Points, in no order, along strands that fork, close into loops and pass close to each other.
(in the rows, 128 means zero)
Points whose rows are less than 126 apart are linked; no others are.
Fiba: [148 112 114 133 154 163 141 107 150 117 189 122  99  86 135 121 128 107
 118 141  99 148 143 188 142 123 202 186  89]
Gozu: [ 83 111 157 125 143 129 151 148 119 123  86 112 130  93 173 157 137 170
  81  96 147 188  99 111 103 106  68 145 112]
sev: [128 132 128 124 129  91 102  76  97 136  89 164  95  86 107 128  93 100
 120 135  63  80 132  97 106 135 115 114 133]
zezu: [108  84 118 161 138 130 181 193 108 126 130 104 142  99 171 130 149 128
  94 117 187 158 166 148 137 165 150 175  47]
duler: [113 162 154 113 154  88 104 156 121  94 137 149 168 156  86  81  97 112
 187 171 147 101 129 102 134  95 178 122 162]
dazov: [131 134 128  99 116 132 147 164 131 132 121 104 142 136 129 179 130 128
 121 107 133 164 115 129 130 111  38  92 138]
zifud: [129 158 101 120 111  88 140 198 153 135 156 132 183 185 118 106 151 154
 156 139 167 151 113 106 156 138 142  81 110]
ferup: [111 120 162 142 150 137 113 120 101 172  44 135 158 142  86 128 116 170
 128 129 106 134  54  79 106  98  97  98 211]
luk: [115 148 129 114  96 112 122 183 141 149 108 127 174 198 125 120 119 146
 152 149 166 146 109  90 135 146  91  92 151]
bisuv: [149 127 154 132 140  58  96 119 141 104  93 175 103 152  55  84 105 101
 154 178  92 115 119 108 128 108 147 117 149]
Fene: [126 149 146 114 137 129 112  93 118 170  64 156 155 117 109 121 130 154
 116 131  96 153  73  88 101  68 132 108 183]
tiful: [140 132 130 152 166  65 130 132 135 110 127 131 113  94  82 150 135 152
  97 115 117 155  65 144 127 127  59 113 151]
liv: [161  84  97 147 150 123 161 127 132 143 125  96 133  99  99 155 114 108
 105 137 135 130 122 166 152 139  83 127 111]
Dagem: [118 161 120  86 140 148 114 125 146 102 196 141 135 115 156 144 140  93
 134 102 115 134 134 126 140 117 154 151  87]
Mirut: [113 107 133 171 141 145 156 136  99  99 170  64 192 126 177 107 140  78
 171 163 184 121 168 149 173 149 159 121  79]
zini: [148 134 137 141 138 148  99  79 158 100 135 112 110 145 107  44 105 114
 173 209 122 127 109 163 154  85 177 103 116]
mezig: [118 171  98 112 123 122 111 116 150  89 165 138 132 119 144 110 138 157
 154 162 156 142 111 158 119  68 139 105  95]
ver: [166 113 151 102 159 194 154 136 162 140 124 113  97 105 117 155  98 115
  71  79  98 127 146 140 155  94 133 181 121]
Memon: [150 124 174 157 174 130 103 118 138 163  51 142 142 154  45 116 138 156
 130 160 101 170  48 114 139  88  99 108 206]
peri: [122 165 132  97 118 136  92  95 121 151  89 156 151 143 138 122 111 140
 125 152 102 126 116  93 102  88 149 123 161]
mibu: [190 131 191 139 155 104 103 116 154 174  58 139 100 160  40 117 144 141
 110 140  79 167  76 128 133  65  99 117 223]
Fiv: [131 126 108 134 120  70 102  52 109 136 131 157  70  77 112 108 112 110
 142 174  74 106 124 140  97 141 147 126 115]
Pof: [101 130 142 126 106 181 139 125 109 118 142 101 161 155 215 130 168  82
 124 123 156 110 195 135 148 178 183 158  91]
livu: [102 118 143 108  96 109 123 134 112 110 100 130 125 179 143 107  84  66
 201 189 109  71 199  78 149 162 125  99 120]
Geves: [107 129  98 136  84 150 150 144 109 112 180 139 129 154 174 113 199 118
 143 109 168 112 172 156 141 223 156 114  67]
geza: [138 150 158  67 114 158 110 128 177 143 153 126  95 162 125 127 105 116
 128  89 108 122 134  84 147 121  87 137 138]
Vepum: [145 115 161 109 171 158 112 106 158 143 106 113 166 130  95  99 106 119
 120 142 131 156  99 122 168  86 152 154 131]
tigu: [ 77 108 162 148 137 140 112 103  97 183  50 123 169 139 126 114 108 175
 135 159 140 135  79  77 101 137 109 109 168]
rim: [172 121  46 142 116 175 143 120 134 137 123 128 103 109 133 169 137 136
  97 125 111 109 148 177 125 150 149 153 117]
Vosoz: [205 145 115 125 122 121 135 109 135 151 114 166  69 113  87 182 151 164
  81  92  72 130 109 165 102  66 127 138 162]
Rit: [147 135  91 128 125 118 122 140 132 131 187 177  77 110  90 157 138 139
 128  92  91 135 116 143  98 155 113 158 115]
Tir: [ 81 128 123 128  96  86 137 142  97 113 146 128 123 124 151 128 146 108
 152 100 158 110 159 123 109 206  76  78 106]
mafa: [142  78 121 161 151 138 158 113 113 125 192 117  99  53 140 120 138 122
 115 145 129 172 139 192 128 127 166 174  58]
vaf: [137 158 122 118 135 120 117 163 158 105 144 136 160 181 108  88  97 112
 170 154 146  84 132 104 165 129 192 128 148]
ditos: [151 141 129 148 131  62 121 133 109 120  83 144 127 112  87 178 131 139
 106 102  98 143  65 123 113 102  59  96 179]
Sesu: [149 123 160 102 129 130 120 127 181 176 132 111  98 150  91 124  91 111
 113 126 102 141 124 120 144 128  87 140 152]
poz: [171 176  96 114 121 132 122 121 122  93  97 163 129 113 126 176 127 166
 100 101 123 112 105 134 102  33 151 121 146]
Mapon: [101 125 140 108  97 135 122  89  73 152  48 135 136 128 156 121 100 104
 153 143 104  70 171  74  93 131 100  95 153]
gil: [181 114  74 135 115 153 157 129 124 145 113 141  92 113 105 181 131 159
  79 100 101 122 131 163 107 105 136 154 141]
Tama: [119 102 139 159 157 139 135 120 104 121 129  91 205 116 146 113 117  96
 159 162 163 124 126 128 161 128 127 114 105]
bav: [117 158 124 130  98 166 139 160 147  86 212  88 115 171 191  79 140  78
 181 156 118 104 173 153 168 149 171 100 104]
bur: [131 112 109 121 133 158 157 165 144 153 214 102 104 112 128 134 113 110
 130 136 103 173 182 191 131 149 178 192 101]
Kol: [126 126  85 124  98 127 139 145 113 136 131 137  89 109 141 203 133 148
  88  69  87 168 105 139 102 149  54 128 121]
Pabu: [128 133 165 138 147 140 158 152 101 132  63 108 139 123 131 174 129 164
  98  57 145  99  98  75 109  86  71 112 196]
zavof: [ 91 145 121 104  76 110 111 124  79 115  84 140 120 151 156 121 103  95
 174 172 126  76 184 103  95 143 121  97 152]
tabev: [108 117 168 117 121 166 127 114 121 142  71 114 131 139 150 157 136 152
  99  78 146 117 113  72 112 112  60 106 165]
faki: [ 95 135 110 105  92 151 135 144 104 138 141 127 167 146 190 150 172  95
 131 104 148 138 178 144 147 198 151 141  96]
nutu: [ 92 113 123 154 113  98 123  83  89 126  98 124 160 100 152  99 121 164
 128 150 176 112 125 123  95 145 142 116 129]
Zuru: [162 143 121 140 131 104  94  78 161 101 125 143  94 140 102  74 117 130
 156 214 107  97 125 172 136  78 194 121 139]
nube: [178 133 118 116 138  99 133 140 152 125 178 161  77 119  69 145 131 123
 118 114  99 167 121 183 125 102 129 148 123]
taten: [110 151 109 109 139 160 126 136 135 107 222 165  99 115 132 136 139 103
 138  87 107 115 149 106 138 157 167 168  77]
Puduk: [106 136 107 127 127 173 150 172 150 109 239  93 105 130 171 108 113  90
 152 145  96 152 185 189 141 156 214 173 114]
Fuzof: [ 91  88 180 148 140 167 140 139 118 142  83 105 186 170 146 106 144 177
 146 119 228  95 131  93 140 164 111 132 143]
pavib: [114 111 141 139 163 143 117 111 128 145 104 105 191 116 129 101 117 130
 130 156 151 159 101 116 146 100 146 135 111]
tob: [128 135  70 129 121 165 105 143 123 125 225 187  87  95 112 141 144 118
 160  99  74 129 153 133  97 158 160 185 113]
tufuf: [125  95 112 154 127 135 146 146 122 135 120 109  97 115 125 196 149 146
  82  65 119 153  95 123 127 179  47 126 139]
vek: [122 131 120 127 117 148 155 172 137 105 187  84 164 146 174 101 139  94
 157 148 182 129 182 157 165 139 152 109  90]
Zezol: [148 134 122 106 117 165 127 144 129 137  83 100 174 161 121 156 107 116
 137 132 131 124 128 124 151  95  72  94 168]
zipib: [142 100  80 168  84 140 132  68 100 119 151 107 135 100 182 127 136 120
 137 141 133 131 126 157 133 181 117  97  60]
bazo: [153  87  67 157 112 158 142  98 115 149 126  96 127 108 139 157 124 102
 118 135 118 126 140 162 130 186 102 131 105]
dos: [103 160 133  93 127 150 111 126 149 100 172 121 161 138 158 109 127 112
 154 150 142 139 127 114 147  89 147 121 104]
Vuba: [ 96  99 146 144 138 123 164 177 132 145  97 100 191 150 153 125 161 149
 129 117 209 137 142 103 154 179 124 131 108]
tafin: [103  85 135 153 137 134 168 181 102 129  98 113 178 133 175 167 148 132
  92  97 185 149 149 125 146 167 115 150  87]
zumar: [127 123 128 146 107 154 100  77 136  97 170  88 144 142 165  66 110  93
 180 206 134 102 129 142 163 118 180  98 103]
Paf: [150 109 128 142 163  77 151 144 142 120 149 128 111  98  58 137 128 117
 107 121 126 157 104 167 143 115  87 133 128]
para: [151 161 167 103 124  66  74  97 129 101  80 201  78 161  74  92 109 128
 159 169  78 125 117  93 100  67 158 116 155]
Fedu: [ 74 109 124 154 109  90 136 133  95 124 151 133  90 107 140 131 137 130
 141  66 132 120 119 122 110 227  36  84 118]
gar: [ 72  96 150 143 150  99 148 151 116 125 120 121 114  80 161 158 139 169
  68  70 146 173 117 122  94 149  90 164 107]
Zas: [111 118 121 154 123 106 134 136 101 133  75 110 152 123 125 137 128 162
 101 131 170  91 136 128  90 139 105 125 172]
Rok: [102 149 135 101 103 117 102 126 149 109 153 159 107 162 148  99 141 122
 158 107 156  97 138  66 128 178 122  97  87]
Pafu: [121 162 115 119 119 156 139 174 165  91 241  72 103 150 189  89 118  92
 173 172  85 133 157 190 165 122 212 135 119]
Bugu: [114  87 118 164 146 131 167 146 123 111 157 116 107  63 158 120 143 156
 100 128 153 165 138 162 116 117 165 175  47]
Nup: [113 129  78 145  97 134 160 195 130 141 212 155 112 155 137 117 188 147
 133  87 154 141 168 133 138 212 159 121  75]
bepiz: [ 73  95 174 155 153 142 128 144 122 169  76 118 184 154 121  98 129 183
 132 139 185 149  80  77 122 147 106 132 162]
nekoz: [155 104 109 170  88 153 130  49 127 119 161  85 147 120 194  90 131 100
 165 174 147 129 126 138 153 156 159  96  66]
mem: [124 139 167 121 149  94 101 134 143 124  99 149 138 153  63  83 105 135
 155 166 138 117 101  92 127 105 137 113 162]
voma: [146 132 144  84 127 184 127 131 169 136 150 123  92 129 134 159 127 129
  91  67 121 124 137 119 139 107 124 175 129]
penu: [135 112 134 150 159 155 121 114 108 122 105 105 193 129 113 106  99  97
 162 160 156  63 145 117 164 128 146 121 155]
vedir: [139 133 135 107 151 142 118 141 136 109 100 132 159 155 100 121  83  83
 147 137 132  38 160 111 157 124 163 136 171]
Velun: [ 96 138 110 123  96 112 114  75  72 139  89 137 115  89 157 134 108 116
 117 130  87  94 130 108  85 146 105  86 143]
nugog: [175 129 178 115 135 109 109 116 181 170 111 118  91 155  57 120 109 129
 122 139  88 167  98 139 142  82  88 134 190]
zovu: [121 153 155  77  96 115  98 159 172 120 163 148  97 172 117 102 106 111
 160 112 122 113 147  62 144 135 110 113 116]
rigat: [108 120 140 135 124 106 116  95 105 148 157 117 123  88 150 100 118 122
 130 152 140 113 158 120 110 166 149 137 107]
let: [142 171 137  95 116 109  84  72 137 124 100 183  93 143 132 110 107 117
 142 170  59 107 131 107 106  64 176 127 141]
lesa: [162 102 138 121 176 146 143 111 167 143 121 116 131 110 109 137 123 116
  78 118 108 163 103 145 159 105 149 175 107]
poves: [151 139  95  92  92 153 129 154 111 128 123 126 119 135 139 197 133 122
 108  80 104 146 148 131 117 124  72 124 135]
kemo: [ 99  98 127 159 106 138 149 152 114 115 124 123 104 126 157 168 172 127
 114  47 141 140 120 126 127 227  28  96 122]
Danu: [146 115 133 138 143 140 173 160 102 128  72 106 150 122 122 182 134 157
  87  71 167  92 148 115 109 114 118 142 166]
valaf: [133 150 118  95  84 153 113 140 131 134  89 115 161 193 146 147 114 116
 141 138 134 119 156 114 127 143 103 102 150]
kalo: [176 128 136 140 159  91 102  82 157 123  92 151 100 130  80  82 152 158
 122 169 113 129  97 186 117  81 182 149 150]
gug: [202 149 139 130 153 120 124  92 155 129  87 145  87 130  69 133 151 157
  96 132  90 123 113 185 117  52 161 144 172]
lal: [ 89 136 139 127 150  64 119 121 115 141 165 165 115  84 115 129 119 134
 107 109 126 121 134 107 101 154 147 164 125]
zoti: [ 70 129 169 121 132 148 121 116 125 122  94 108 149 117 166 127 135 170
 103 106 163 149 106  90  93 117  66 116 140]
fafuf: [148 160 106 118 141 117 117 113 143  74 136 162 118 110 131 157 150 156
 114 123 139 143  91 172 119  45 135 130 111]
gubat: [161 154 146 128 141 101 124 133 101 116  86 144 142  98  99 181 133 146
  88  80 112 148  90 134 113  48 116 122 176]
vuzet: [151 139 112 139 126 108 102  62 122 131 151 140  74 101 120  98 124 124
 141 186 107  90 143 172 101 110 196 158 138]
Zop: [126 147  72 127 105  93 155 188 158 149 200 144 133 157 123 111 158 151
 131 112 149 137 131 117 153 170 156  92  93]
diza: [ 84 118 124 127 143  86 143 160 101 135 134 132 133  86 136 153 135 155
  91  88 151 130 142 112  92 164 142 169 110]

A tip is a point with one link. Name the tips that can be reached along the links from each point below, in the order of the rows.
tufuf => Pof, Tir
vuzet => livu
zezu => Rok

A fork is a point with three links, a tip a point with one. Leave the first point through the second and follow the links. Name the first fork or tip that comes.
Zezol, dazov => Tir
ferup, Fene => Tama
vek, bav => ferup
Zuru, kalo => bazo
Kol, poves => Pof
mezig, dos => Paf

How many points has the smallest loop of links through each point below? Write - if it is on no loop.
penu => 22
Gozu => 11
Paf => 13
rim => 11
mafa => 27
